The views of a scene show one set of named points, each view turned or mirrored, shifted and resized as a whole, with a little noise and some points left out.
In the rows, 128 means zero.

Scene 1
View 1
Z_774: 172, 78, 97, 175, 85, 82, 93, 116, 98, 202, 108, 98, 114, 186, 141, 144, 238, 109, 117, 122, 156, 47, 135, 89, 90, 116, 174, 171, 139, 62
Z_138: 102, 126, 151, 126, 130, 90, 154, 115, 90, 139, 102, 96, 129, 128, 148, 135, 138, 153, 121, 117, 141, 122, 101, 124, 117, 109, 139, 166, 160, 125
Z_454: 183, 151, 125, 161, 117, 118, 92, 112, 132, 163, 64, 154, 119, 142, 140, 103, 169, 123, 153, 149, 156, 128, 165, 146, 78, 126, 184, 101, 127, 95
Z_39: 174, 169, 127, 162, 133, 121, 103, 108, 142, 135, 73, 165, 128, 131, 125, 82, 128, 121, 162, 155, 151, 155, 174, 161, 77, 142, 184, 86, 126, 115
Z_222: 114, 125, 145, 133, 128, 92, 144, 114, 95, 144, 102, 101, 127, 135, 145, 130, 146, 147, 125, 120, 143, 117, 110, 124, 111, 113, 145, 160, 155, 119
Z_554: 141, 147, 151, 134, 122, 113, 121, 114, 110, 159, 66, 130, 121, 125, 159, 126, 156, 151, 141, 132, 150, 134, 128, 139, 102, 105, 159, 128, 142, 109
Z_474: 119, 124, 132, 144, 129, 88, 142, 114, 101, 135, 114, 105, 131, 140, 131, 120, 140, 134, 128, 127, 142, 116, 120, 124, 104, 126, 150, 155, 153, 121
Z_485: 139, 164, 146, 140, 138, 114, 127, 111, 125, 129, 77, 144, 128, 118, 137, 100, 118, 142, 150, 142, 147, 156, 143, 155, 95, 126, 163, 110, 139, 127
Z_788: 132, 128, 119, 158, 133, 89, 135, 110, 114, 126, 122, 117, 135, 146, 115, 100, 130, 120, 135, 134, 141, 122, 139, 132, 94, 142, 160, 141, 146, 124
Z_463: 187, 131, 104, 178, 113, 105, 90, 111, 133, 160, 92, 143, 122, 160, 123, 98, 175, 102, 147, 147, 155, 108, 171, 133, 74, 142, 188, 111, 127, 89
Z_821: 119, 180, 161, 127, 154, 116, 145, 111, 123, 109, 77, 144, 135, 101, 138, 95, 86, 155, 153, 141, 141, 179, 133, 167, 102, 126, 152, 105, 144, 147
Z_589: 163, 153, 147, 140, 116, 121, 104, 114, 118, 171, 50, 144, 115, 128, 162, 124, 170, 147, 147, 140, 154, 134, 142, 144, 93, 105, 170, 114, 136, 98
Z_104: 191, 155, 110, 176, 122, 116, 88, 109, 145, 146, 80, 164, 125, 147, 119, 81, 151, 106, 160, 157, 155, 135, 183, 153, 70, 147, 193, 87, 122, 99
Z_505: 162, 145, 135, 150, 117, 114, 104, 113, 120, 164, 69, 139, 119, 137, 149, 117, 166, 136, 144, 138, 152, 126, 145, 139, 90, 117, 170, 119, 136, 99
Z_40: 136, 179, 155, 132, 146, 122, 132, 111, 128, 122, 67, 151, 130, 106, 141, 95, 102, 150, 156, 146, 145, 175, 142, 167, 96, 125, 161, 99, 139, 136
Z_374: 134, 151, 135, 147, 139, 104, 133, 110, 121, 122, 98, 134, 132, 128, 126, 98, 116, 132, 144, 139, 143, 145, 141, 146, 95, 135, 161, 122, 142, 129
View 2
Z_454: 112, 104, 121, 119, 160, 142, 171, 117, 136, 80, 131, 146, 123, 186, 144, 94, 124, 146, 145, 132, 149, 91, 138, 128, 92, 117, 157, 132, 168, 158
Z_474: 112, 151, 123, 151, 156, 135, 111, 155, 136, 109, 120, 129, 106, 134, 137, 121, 107, 133, 119, 132, 137, 142, 122, 118, 113, 116, 116, 128, 136, 141
Z_821: 110, 122, 160, 119, 133, 116, 125, 109, 167, 98, 120, 113, 103, 164, 139, 166, 118, 141, 91, 132, 104, 116, 126, 108, 124, 150, 178, 107, 126, 124
Z_222: 113, 142, 126, 147, 155, 129, 108, 157, 129, 116, 114, 132, 112, 133, 132, 121, 97, 134, 111, 114, 136, 147, 129, 107, 108, 113, 108, 116, 133, 137
Z_40: 111, 113, 154, 115, 138, 120, 138, 105, 161, 93, 122, 120, 110, 173, 139, 153, 120, 143, 102, 131, 110, 106, 131, 110, 117, 145, 179, 109, 134, 130
Z_463: 111, 127, 107, 136, 167, 155, 167, 130, 137, 75, 137, 147, 117, 177, 148, 84, 133, 140, 162, 151, 159, 96, 128, 143, 94, 109, 144, 152, 172, 166
Z_104: 110, 115, 121, 123, 159, 147, 176, 109, 151, 66, 140, 140, 115, 193, 152, 103, 142, 144, 155, 159, 146, 80, 128, 144, 101, 125, 177, 147, 171, 161
Z_505: 112, 110, 122, 125, 158, 136, 154, 128, 132, 92, 123, 145, 122, 172, 138, 100, 112, 143, 133, 120, 145, 107, 139, 116, 94, 113, 140, 123, 158, 151
Z_554: 113, 110, 131, 125, 152, 126, 139, 131, 130, 103, 115, 140, 121, 161, 131, 114, 102, 144, 115, 106, 137, 120, 141, 103, 97, 118, 132, 109, 145, 141
Z_589: 114, 95, 128, 116, 156, 130, 158, 121, 128, 96, 119, 146, 128, 177, 133, 102, 106, 147, 124, 106, 141, 105, 146, 108, 90, 116, 142, 111, 157, 147
Z_774: 115, 139, 78, 159, 186, 163, 147, 178, 95, 99, 127, 167, 126, 144, 137, 41, 106, 136, 172, 124, 187, 130, 138, 135, 76, 73, 73, 152, 176, 175
Z_39: 110, 112, 136, 118, 149, 138, 167, 102, 160, 73, 135, 131, 112, 191, 148, 124, 137, 145, 137, 153, 131, 85, 128, 134, 108, 135, 185, 135, 158, 150
Z_138: 114, 145, 131, 146, 153, 124, 99, 160, 130, 121, 110, 129, 110, 127, 130, 129, 93, 134, 100, 111, 131, 154, 128, 102, 111, 115, 105, 111, 126, 132
Z_374: 111, 140, 136, 138, 149, 132, 126, 131, 155, 94, 126, 122, 103, 154, 143, 140, 122, 136, 116, 145, 126, 122, 121, 124, 118, 132, 153, 128, 136, 138
Z_485: 110, 124, 144, 125, 144, 126, 135, 118, 155, 94, 123, 124, 108, 165, 141, 142, 119, 140, 111, 136, 121, 113, 127, 116, 116, 136, 164, 119, 137, 136
View 3
Z_821: 118, 128, 127, 129, 124, 121, 142, 138, 94, 118, 103, 134, 115, 136, 146, 128, 144, 102, 129, 126, 114, 120, 127, 124, 143, 155, 94, 116, 114, 138
Z_589: 130, 159, 133, 111, 128, 125, 113, 141, 129, 144, 111, 115, 116, 149, 121, 105, 151, 126, 106, 122, 89, 112, 105, 129, 133, 166, 137, 132, 106, 135
Z_463: 140, 158, 120, 109, 126, 128, 89, 148, 160, 132, 114, 93, 110, 147, 116, 133, 148, 122, 88, 108, 91, 127, 80, 119, 106, 154, 123, 114, 118, 146
Z_554: 127, 151, 127, 113, 128, 122, 120, 132, 123, 138, 118, 122, 124, 137, 123, 106, 139, 123, 111, 121, 102, 114, 113, 128, 131, 158, 137, 133, 108, 129
Z_505: 132, 156, 127, 112, 128, 125, 107, 140, 136, 138, 115, 112, 116, 145, 121, 114, 146, 124, 101, 117, 94, 117, 101, 125, 124, 159, 132, 127, 110, 137
Z_104: 137, 153, 125, 115, 126, 130, 99, 157, 145, 128, 100, 95, 98, 158, 127, 140, 162, 115, 94, 111, 85, 125, 82, 118, 117, 161, 105, 107, 118, 154
Z_485: 125, 139, 125, 122, 125, 123, 125, 140, 114, 125, 107, 122, 115, 140, 136, 126, 145, 110, 116, 121, 105, 119, 113, 124, 133, 156, 107, 118, 115, 140
Z_774: 144, 174, 109, 93, 126, 121, 72, 125, 185, 146, 143, 94, 135, 126, 91, 108, 121, 143, 76, 105, 100, 125, 77, 124, 88, 143, 172, 135, 116, 124
Z_374: 126, 137, 120, 122, 124, 122, 121, 136, 121, 120, 114, 120, 119, 132, 133, 133, 137, 110, 114, 117, 113, 124, 110, 120, 123, 147, 107, 114, 119, 138
Z_454: 135, 158, 129, 111, 127, 128, 101, 150, 142, 137, 106, 102, 106, 156, 122, 123, 156, 122, 96, 115, 85, 119, 90, 123, 123, 163, 124, 120, 112, 146
Z_788: 130, 139, 109, 117, 122, 119, 111, 129, 138, 118, 124, 115, 126, 121, 127, 136, 125, 113, 107, 113, 120, 130, 104, 118, 109, 138, 113, 114, 123, 133
Z_138: 123, 140, 114, 116, 124, 115, 125, 113, 122, 129, 135, 135, 143, 110, 122, 109, 112, 120, 118, 122, 129, 119, 126, 127, 122, 139, 138, 134, 114, 115
Z_474: 128, 140, 111, 115, 123, 117, 115, 121, 133, 124, 130, 124, 135, 115, 122, 121, 117, 119, 111, 116, 123, 125, 112, 122, 113, 138, 129, 124, 118, 124
Z_40: 121, 135, 130, 126, 125, 124, 135, 143, 102, 123, 101, 127, 111, 144, 142, 126, 152, 106, 123, 124, 105, 117, 120, 123, 142, 160, 99, 118, 113, 142
Z_39: 131, 146, 129, 121, 126, 128, 112, 156, 128, 125, 97, 104, 100, 155, 135, 139, 161, 110, 104, 116, 90, 122, 94, 120, 127, 162, 97, 108, 116, 153
View 4
Z_374: 125, 131, 119, 123, 140, 125, 107, 139, 132, 118, 131, 125, 123, 129, 129, 133, 121, 133, 125, 132, 139, 131, 137, 127, 125, 123, 117, 121, 135, 118
Z_589: 117, 128, 134, 110, 156, 136, 122, 120, 142, 122, 131, 120, 131, 128, 115, 157, 111, 144, 118, 129, 147, 118, 131, 131, 143, 120, 100, 139, 109, 101
Z_40: 110, 135, 101, 114, 148, 121, 109, 145, 149, 111, 124, 114, 131, 132, 121, 137, 124, 135, 123, 126, 145, 120, 123, 130, 132, 129, 119, 130, 140, 127
Z_463: 115, 112, 153, 129, 152, 139, 117, 137, 121, 114, 147, 131, 119, 124, 137, 144, 103, 138, 117, 138, 134, 130, 143, 125, 140, 100, 123, 122, 100, 83
Z_554: 129, 133, 130, 111, 146, 133, 117, 116, 139, 127, 129, 122, 128, 128, 115, 152, 117, 141, 122, 128, 147, 123, 136, 130, 133, 128, 95, 136, 119, 110
Z_505: 120, 124, 138, 116, 152, 136, 119, 124, 134, 122, 135, 125, 127, 126, 121, 152, 110, 141, 119, 132, 143, 124, 136, 129, 139, 117, 105, 132, 110, 99
Z_222: 152, 140, 134, 117, 131, 131, 109, 107, 125, 138, 127, 131, 123, 127, 119, 143, 124, 135, 128, 131, 142, 137, 148, 128, 118, 134, 88, 126, 131, 116
Z_821: 116, 140, 94, 115, 141, 118, 105, 145, 148, 113, 121, 115, 130, 133, 120, 133, 129, 132, 127, 125, 144, 122, 125, 130, 125, 136, 117, 128, 151, 136
Z_485: 116, 131, 113, 117, 146, 125, 110, 140, 141, 116, 127, 120, 127, 130, 124, 138, 121, 135, 123, 129, 143, 123, 130, 129, 131, 125, 116, 128, 134, 120
Z_138: 158, 144, 128, 115, 127, 128, 107, 104, 126, 141, 124, 130, 123, 128, 116, 142, 127, 134, 130, 129, 143, 138, 149, 129, 114, 140, 84, 126, 137, 123
Z_104: 98, 111, 136, 128, 159, 134, 117, 155, 132, 104, 144, 123, 123, 126, 138, 140, 105, 138, 116, 136, 136, 124, 131, 126, 145, 99, 136, 123, 107, 91
Z_774: 151, 114, 189, 127, 141, 151, 121, 95, 102, 141, 150, 145, 115, 118, 131, 157, 99, 142, 119, 142, 133, 141, 164, 124, 134, 104, 87, 125, 83, 67
Z_39: 98, 118, 121, 124, 157, 128, 114, 156, 139, 103, 137, 119, 126, 128, 132, 138, 111, 137, 118, 132, 139, 121, 126, 128, 141, 109, 134, 124, 119, 104
Z_454: 105, 117, 137, 118, 160, 136, 121, 137, 138, 113, 139, 122, 127, 127, 125, 151, 105, 141, 115, 132, 143, 119, 130, 129, 146, 109, 117, 132, 104, 94
Z_788: 138, 128, 133, 129, 132, 128, 104, 132, 118, 124, 135, 133, 118, 126, 135, 130, 120, 131, 127, 135, 133, 141, 148, 125, 119, 120, 115, 115, 131, 110
View 5
Z_463: 120, 102, 123, 153, 133, 135, 112, 127, 132, 121, 144, 131, 153, 138, 138, 99, 115, 117, 95, 147, 123, 97, 110, 99, 103, 123, 129, 95, 160, 140
Z_222: 138, 141, 124, 128, 134, 129, 133, 152, 121, 108, 142, 151, 125, 123, 130, 129, 111, 130, 133, 125, 123, 112, 140, 138, 136, 97, 110, 128, 129, 142
Z_821: 134, 117, 106, 93, 117, 105, 138, 120, 144, 137, 124, 147, 117, 138, 110, 118, 111, 130, 137, 120, 161, 146, 108, 157, 140, 149, 123, 120, 129, 117
Z_774: 121, 128, 141, 182, 149, 157, 115, 160, 102, 94, 156, 136, 153, 125, 154, 115, 115, 120, 100, 145, 88, 70, 144, 87, 103, 68, 112, 109, 155, 158
Z_104: 117, 89, 115, 141, 125, 126, 112, 113, 140, 134, 135, 128, 150, 145, 132, 93, 114, 116, 94, 146, 139, 109, 94, 106, 102, 145, 136, 90, 162, 128
Z_788: 144, 132, 118, 128, 137, 123, 120, 138, 148, 116, 157, 155, 152, 125, 130, 117, 114, 127, 116, 140, 130, 112, 124, 131, 130, 120, 128, 114, 135, 153
Z_454: 110, 96, 121, 143, 126, 132, 122, 123, 120, 127, 127, 125, 134, 143, 133, 101, 114, 117, 104, 136, 132, 108, 106, 106, 106, 127, 124, 99, 159, 121
Z_474: 142, 140, 122, 126, 136, 125, 129, 147, 133, 112, 149, 155, 136, 124, 128, 125, 112, 129, 129, 130, 127, 113, 135, 138, 136, 107, 116, 123, 129, 148
Z_138: 142, 147, 124, 119, 134, 125, 139, 154, 122, 109, 141, 157, 120, 122, 126, 135, 110, 134, 143, 120, 127, 119, 145, 149, 145, 96, 108, 134, 122, 140
Z_39: 120, 92, 110, 126, 120, 118, 120, 111, 142, 138, 129, 131, 140, 145, 125, 98, 113, 119, 104, 139, 149, 122, 93, 120, 111, 153, 134, 96, 154, 121
Z_374: 136, 120, 114, 116, 126, 117, 127, 128, 144, 126, 140, 148, 136, 132, 121, 115, 113, 127, 123, 133, 143, 126, 114, 139, 130, 134, 127, 114, 135, 134
Z_40: 126, 108, 108, 103, 116, 110, 135, 118, 138, 137, 119, 140, 118, 140, 114, 113, 111, 127, 129, 123, 157, 140, 105, 145, 132, 149, 124, 115, 137, 113
Z_554: 120, 118, 122, 128, 125, 128, 137, 137, 111, 120, 121, 136, 114, 137, 127, 119, 110, 126, 128, 122, 131, 118, 126, 128, 125, 110, 111, 119, 142, 120
View 6
Z_374: 150, 130, 106, 112, 122, 157, 132, 136, 133, 127, 130, 123, 118, 160, 130, 136, 118, 111, 147, 95, 143, 147, 144, 132, 118, 137, 134, 108, 140, 101
Z_589: 121, 132, 133, 150, 124, 166, 107, 164, 156, 125, 166, 115, 108, 119, 130, 130, 182, 110, 137, 98, 151, 139, 144, 126, 129, 110, 129, 58, 134, 84
Z_454: 94, 147, 115, 124, 125, 174, 117, 165, 158, 123, 174, 133, 103, 139, 137, 117, 163, 134, 133, 110, 131, 137, 140, 150, 149, 112, 123, 64, 136, 69
Z_788: 146, 153, 121, 108, 120, 146, 129, 125, 125, 115, 128, 117, 131, 158, 124, 135, 99, 118, 165, 110, 122, 143, 141, 130, 145, 132, 155, 118, 129, 108
Z_39: 112, 131, 82, 97, 121, 180, 135, 164, 150, 133, 156, 147, 97, 176, 147, 120, 134, 130, 122, 94, 145, 146, 140, 159, 121, 133, 104, 88, 150, 70
Z_463: 82, 173, 119, 111, 123, 167, 117, 154, 148, 114, 175, 136, 112, 148, 133, 113, 136, 149, 148, 127, 104, 133, 137, 158, 178, 109, 140, 78, 125, 71
Z_774: 85, 207, 186, 154, 122, 136, 90, 134, 140, 87, 181, 98, 143, 91, 109, 119, 149, 140, 190, 157, 72, 118, 134, 125, 227, 82, 198, 69, 94, 98
Z_474: 162, 147, 141, 132, 120, 137, 120, 120, 122, 113, 124, 101, 139, 138, 117, 144, 114, 102, 172, 106, 129, 142, 144, 112, 139, 126, 165, 112, 124, 121
Z_554: 144, 127, 138, 151, 123, 154, 111, 150, 144, 124, 148, 106, 119, 120, 126, 140, 166, 99, 147, 95, 152, 140, 146, 115, 122, 118, 140, 75, 132, 100
Z_104: 83, 154, 92, 97, 123, 182, 129, 166, 156, 124, 174, 151, 98, 168, 145, 110, 137, 150, 128, 112, 120, 140, 138, 169, 153, 120, 114, 77, 141, 58
Z_505: 117, 143, 131, 139, 123, 162, 113, 156, 151, 121, 162, 118, 113, 127, 130, 127, 162, 118, 144, 106, 135, 138, 142, 132, 142, 112, 136, 69, 131, 86
Z_485: 148, 118, 104, 118, 122, 165, 130, 149, 141, 133, 136, 124, 110, 157, 136, 136, 138, 106, 135, 85, 158, 148, 146, 132, 105, 136, 119, 95, 146, 93
Z_222: 170, 140, 153, 149, 121, 135, 113, 122, 125, 115, 125, 92, 139, 122, 114, 149, 131, 92, 173, 102, 138, 141, 146, 100, 132, 123, 168, 104, 122, 125

Which points are out of place in each view (at most two, in the order of its rows)? Write none if all are in place.
view 1: Z_774
view 2: Z_374, Z_485
view 3: none
view 4: Z_454
view 5: Z_222, Z_788
view 6: Z_39

Scene 2
View 1
Z_94: 115, 136, 91, 141, 104, 97, 116, 120, 107, 106, 138, 129, 121, 124, 137, 141, 127, 130, 102, 124, 136, 111, 147, 128, 118, 135, 104, 132, 116, 171
Z_937: 127, 139, 85, 124, 90, 107, 97, 126, 109, 123, 147, 116, 117, 145, 143, 140, 121, 122, 96, 125, 132, 99, 157, 132, 113, 109, 115, 134, 113, 204
Z_167: 148, 133, 111, 132, 93, 102, 124, 131, 108, 123, 115, 152, 126, 125, 116, 148, 122, 97, 119, 110, 175, 71, 171, 94, 133, 119, 122, 156, 142, 179
Z_785: 104, 145, 102, 168, 103, 83, 102, 122, 114, 89, 146, 116, 127, 124, 141, 131, 119, 155, 82, 125, 134, 123, 135, 105, 92, 156, 126, 128, 108, 176
Z_184: 145, 118, 96, 113, 110, 113, 158, 119, 96, 128, 102, 175, 119, 105, 115, 158, 143, 78, 145, 112, 165, 78, 168, 130, 168, 112, 74, 155, 148, 146
Z_876: 116, 139, 101, 152, 105, 90, 119, 121, 109, 101, 132, 135, 124, 116, 131, 140, 124, 132, 101, 120, 145, 108, 144, 110, 116, 145, 111, 136, 121, 166
Z_439: 148, 128, 108, 126, 97, 105, 132, 129, 105, 126, 110, 158, 125, 123, 117, 151, 128, 91, 128, 112, 172, 71, 171, 104, 143, 116, 109, 156, 144, 172
Z_614: 78, 138, 85, 168, 131, 84, 138, 104, 103, 73, 141, 132, 120, 91, 144, 135, 139, 161, 96, 131, 113, 155, 113, 146, 114, 175, 74, 114, 103, 126
Z_412: 139, 135, 74, 101, 84, 119, 96, 128, 106, 139, 148, 114, 111, 156, 145, 146, 123, 106, 104, 127, 131, 89, 170, 146, 124, 86, 107, 136, 116, 217
Z_482: 129, 122, 90, 122, 117, 106, 155, 115, 96, 116, 111, 166, 117, 103, 122, 153, 143, 97, 136, 117, 150, 97, 155, 139, 158, 126, 70, 145, 137, 141
Z_725: 170, 126, 128, 130, 91, 103, 143, 136, 106, 133, 89, 181, 132, 117, 98, 155, 125, 69, 142, 99, 205, 44, 187, 71, 155, 114, 124, 176, 165, 168
Z_49: 117, 134, 78, 124, 104, 106, 115, 118, 104, 115, 141, 125, 115, 128, 142, 143, 131, 122, 105, 127, 125, 112, 150, 149, 126, 119, 90, 129, 113, 178
View 2
Z_785: 128, 108, 123, 128, 132, 109, 129, 142, 117, 128, 164, 152, 130, 108, 110, 109, 148, 148, 132, 139, 100, 147, 128, 125, 88, 116, 118, 115, 125, 126
Z_167: 127, 127, 110, 130, 133, 126, 152, 150, 98, 129, 114, 156, 105, 122, 105, 145, 133, 124, 132, 115, 135, 144, 158, 96, 138, 138, 139, 122, 117, 148
Z_482: 138, 130, 123, 115, 130, 103, 139, 109, 122, 125, 114, 118, 110, 148, 117, 138, 138, 122, 124, 116, 144, 142, 136, 98, 155, 141, 164, 114, 119, 135
Z_614: 141, 110, 134, 108, 127, 82, 114, 105, 146, 121, 166, 110, 140, 136, 123, 95, 152, 144, 124, 148, 105, 148, 100, 124, 99, 119, 148, 106, 128, 118
Z_725: 130, 142, 98, 127, 128, 133, 167, 170, 92, 131, 87, 157, 97, 129, 102, 159, 123, 108, 134, 115, 150, 146, 167, 74, 160, 148, 162, 123, 116, 174
Z_184: 137, 136, 118, 117, 130, 111, 147, 117, 113, 126, 99, 123, 102, 148, 113, 151, 132, 115, 125, 109, 156, 142, 147, 89, 168, 147, 168, 116, 117, 142
Z_412: 121, 111, 131, 144, 146, 126, 138, 103, 90, 131, 134, 157, 95, 113, 111, 154, 145, 144, 129, 89, 140, 136, 164, 128, 134, 133, 101, 124, 113, 99
Z_94: 129, 116, 125, 127, 135, 111, 134, 123, 112, 127, 141, 143, 116, 121, 113, 127, 145, 139, 129, 120, 123, 143, 138, 117, 119, 128, 128, 117, 120, 123
Z_49: 130, 112, 132, 129, 138, 108, 129, 102, 114, 128, 144, 136, 113, 126, 116, 132, 147, 142, 127, 110, 129, 141, 139, 124, 126, 129, 123, 117, 119, 108
Z_439: 130, 130, 113, 127, 131, 123, 151, 142, 100, 129, 108, 149, 103, 129, 107, 148, 133, 121, 131, 112, 143, 143, 157, 94, 147, 141, 147, 120, 117, 147
Z_937: 123, 109, 128, 138, 142, 121, 135, 116, 99, 129, 144, 156, 108, 111, 111, 139, 147, 146, 130, 105, 126, 139, 152, 127, 120, 128, 107, 121, 116, 109
View 3
Z_482: 148, 138, 138, 100, 141, 135, 139, 144, 126, 104, 123, 133, 145, 127, 156, 132, 117, 124, 116, 136, 135, 102, 139, 142, 118, 141, 156, 122, 141, 103
Z_94: 148, 141, 127, 107, 143, 131, 139, 159, 119, 128, 127, 123, 128, 138, 129, 143, 132, 125, 116, 121, 128, 117, 126, 126, 113, 134, 138, 123, 115, 104
Z_614: 155, 144, 115, 117, 130, 106, 153, 154, 138, 120, 108, 125, 125, 126, 126, 149, 112, 107, 102, 91, 125, 114, 113, 81, 126, 136, 132, 115, 135, 103
Z_412: 138, 145, 138, 79, 157, 140, 133, 160, 105, 126, 138, 123, 125, 150, 119, 152, 132, 136, 133, 139, 142, 126, 130, 161, 99, 136, 152, 120, 90, 97
Z_439: 149, 134, 136, 112, 144, 153, 130, 156, 115, 120, 137, 126, 144, 135, 157, 123, 142, 135, 118, 148, 125, 104, 144, 155, 112, 136, 144, 133, 130, 109
Z_184: 148, 136, 144, 99, 143, 144, 134, 141, 123, 99, 128, 135, 153, 125, 167, 123, 121, 130, 119, 150, 137, 96, 150, 160, 116, 142, 160, 126, 147, 104
Z_937: 142, 143, 131, 94, 152, 137, 136, 163, 109, 133, 135, 121, 123, 147, 119, 149, 136, 131, 125, 130, 133, 125, 125, 143, 104, 134, 141, 124, 96, 100
Z_725: 152, 127, 143, 121, 145, 172, 122, 155, 111, 119, 146, 128, 157, 131, 179, 105, 155, 144, 118, 170, 120, 93, 160, 176, 112, 136, 145, 142, 142, 115
Z_49: 144, 144, 131, 93, 147, 127, 140, 155, 118, 120, 126, 125, 127, 139, 125, 149, 123, 125, 121, 122, 136, 120, 124, 133, 110, 136, 147, 119, 110, 99
Z_167: 150, 135, 135, 114, 146, 157, 129, 160, 111, 127, 140, 124, 141, 138, 152, 123, 148, 137, 119, 149, 124, 108, 143, 156, 110, 133, 139, 134, 123, 110
Z_785: 153, 141, 115, 122, 140, 130, 140, 170, 119, 145, 128, 116, 119, 143, 119, 143, 143, 122, 111, 109, 116, 123, 118, 106, 113, 129, 119, 128, 108, 108
Z_876: 150, 140, 124, 116, 140, 135, 139, 162, 120, 131, 129, 122, 130, 136, 136, 137, 138, 125, 112, 121, 120, 114, 127, 121, 115, 133, 131, 127, 120, 108
View 4
Z_614: 83, 138, 136, 157, 138, 112, 116, 120, 147, 138, 73, 126, 121, 113, 153, 154, 161, 127, 88, 144, 91, 122, 109, 95, 96, 130, 99, 108, 138, 131
Z_94: 125, 133, 116, 153, 130, 124, 115, 137, 134, 136, 99, 116, 129, 116, 124, 137, 146, 126, 112, 123, 99, 124, 113, 109, 117, 114, 108, 140, 129, 124
Z_785: 112, 138, 122, 161, 147, 114, 117, 138, 143, 144, 88, 115, 149, 121, 120, 125, 161, 121, 109, 127, 107, 108, 103, 108, 111, 105, 91, 136, 133, 140
Z_725: 136, 147, 126, 154, 104, 131, 153, 136, 88, 121, 153, 152, 107, 96, 74, 113, 104, 120, 144, 95, 117, 135, 132, 125, 145, 115, 127, 165, 121, 103
Z_49: 140, 124, 107, 148, 127, 130, 103, 139, 141, 134, 95, 104, 126, 120, 134, 148, 145, 131, 107, 123, 93, 132, 114, 109, 117, 113, 114, 144, 129, 120
Z_876: 117, 138, 123, 157, 133, 120, 124, 135, 130, 136, 102, 125, 131, 113, 117, 131, 145, 123, 114, 123, 105, 121, 113, 109, 117, 113, 104, 140, 130, 126
Z_184: 130, 136, 123, 146, 97, 135, 133, 128, 105, 118, 132, 141, 88, 98, 114, 147, 110, 129, 120, 113, 95, 149, 133, 114, 129, 132, 135, 146, 125, 95
Z_412: 172, 117, 91, 144, 122, 141, 98, 151, 137, 132, 109, 93, 132, 125, 120, 141, 136, 131, 120, 111, 95, 134, 116, 119, 130, 102, 122, 166, 124, 114
Z_439: 137, 137, 118, 150, 112, 131, 133, 136, 109, 125, 131, 135, 113, 105, 97, 128, 120, 124, 129, 106, 107, 134, 125, 119, 134, 115, 121, 156, 124, 108
Z_167: 137, 139, 118, 153, 118, 129, 135, 139, 111, 128, 129, 131, 122, 107, 94, 121, 124, 122, 131, 106, 110, 128, 121, 120, 135, 110, 117, 159, 125, 114
Z_937: 152, 123, 101, 149, 130, 131, 104, 147, 139, 136, 102, 99, 138, 123, 120, 136, 145, 127, 116, 116, 101, 125, 111, 115, 125, 102, 112, 157, 127, 123
View 5
Z_876: 121, 145, 108, 117, 120, 124, 116, 127, 123, 123, 158, 135, 113, 144, 128, 142, 132, 121, 132, 140, 134, 138, 105, 137, 140, 83, 131, 103, 155, 123
Z_49: 117, 143, 110, 114, 142, 116, 113, 127, 108, 105, 145, 139, 103, 137, 142, 120, 119, 131, 126, 134, 126, 139, 120, 152, 130, 113, 110, 90, 162, 114
Z_614: 117, 127, 126, 90, 132, 135, 149, 126, 90, 138, 137, 150, 120, 122, 99, 130, 136, 90, 146, 159, 100, 153, 87, 140, 101, 93, 112, 107, 112, 122
Z_184: 140, 142, 129, 122, 110, 110, 94, 126, 150, 88, 159, 130, 116, 119, 161, 87, 112, 134, 83, 128, 157, 121, 84, 170, 167, 77, 76, 119, 164, 152
Z_94: 117, 145, 108, 115, 130, 121, 115, 126, 116, 116, 153, 135, 107, 141, 134, 135, 126, 126, 130, 138, 130, 139, 113, 142, 134, 96, 124, 97, 159, 116
Z_439: 132, 152, 110, 133, 107, 112, 91, 127, 155, 99, 169, 125, 112, 140, 158, 119, 121, 141, 100, 126, 162, 123, 102, 152, 173, 72, 110, 112, 179, 138
Z_482: 134, 137, 130, 115, 117, 115, 107, 126, 136, 98, 153, 135, 117, 118, 148, 93, 116, 124, 95, 135, 142, 128, 84, 164, 149, 84, 79, 115, 152, 144
Z_725: 142, 159, 112, 145, 83, 111, 76, 128, 185, 97, 187, 116, 118, 143, 166, 121, 122, 149, 82, 119, 188, 112, 88, 153, 200, 44, 113, 128, 192, 156
Z_785: 110, 146, 98, 113, 125, 129, 125, 127, 109, 138, 155, 136, 111, 154, 115, 165, 139, 116, 154, 144, 124, 146, 118, 123, 126, 88, 153, 96, 152, 109
Z_412: 114, 155, 95, 130, 151, 104, 93, 127, 116, 87, 152, 131, 90, 152, 165, 123, 112, 158, 119, 119, 141, 131, 147, 155, 147, 127, 119, 75, 194, 102
Z_167: 129, 157, 104, 135, 107, 115, 90, 128, 155, 104, 173, 124, 111, 146, 154, 133, 124, 143, 108, 125, 163, 124, 107, 146, 172, 71, 124, 110, 182, 134
Z_937: 112, 152, 95, 125, 143, 113, 103, 127, 114, 104, 153, 132, 97, 152, 149, 137, 120, 144, 131, 128, 135, 137, 138, 144, 140, 114, 130, 82, 180, 105

Which points are out of place in each view (at most two, in the order of its rows)? Write none if all are in place.
view 1: none
view 2: Z_94
view 3: Z_482, Z_439
view 4: Z_49
view 5: none
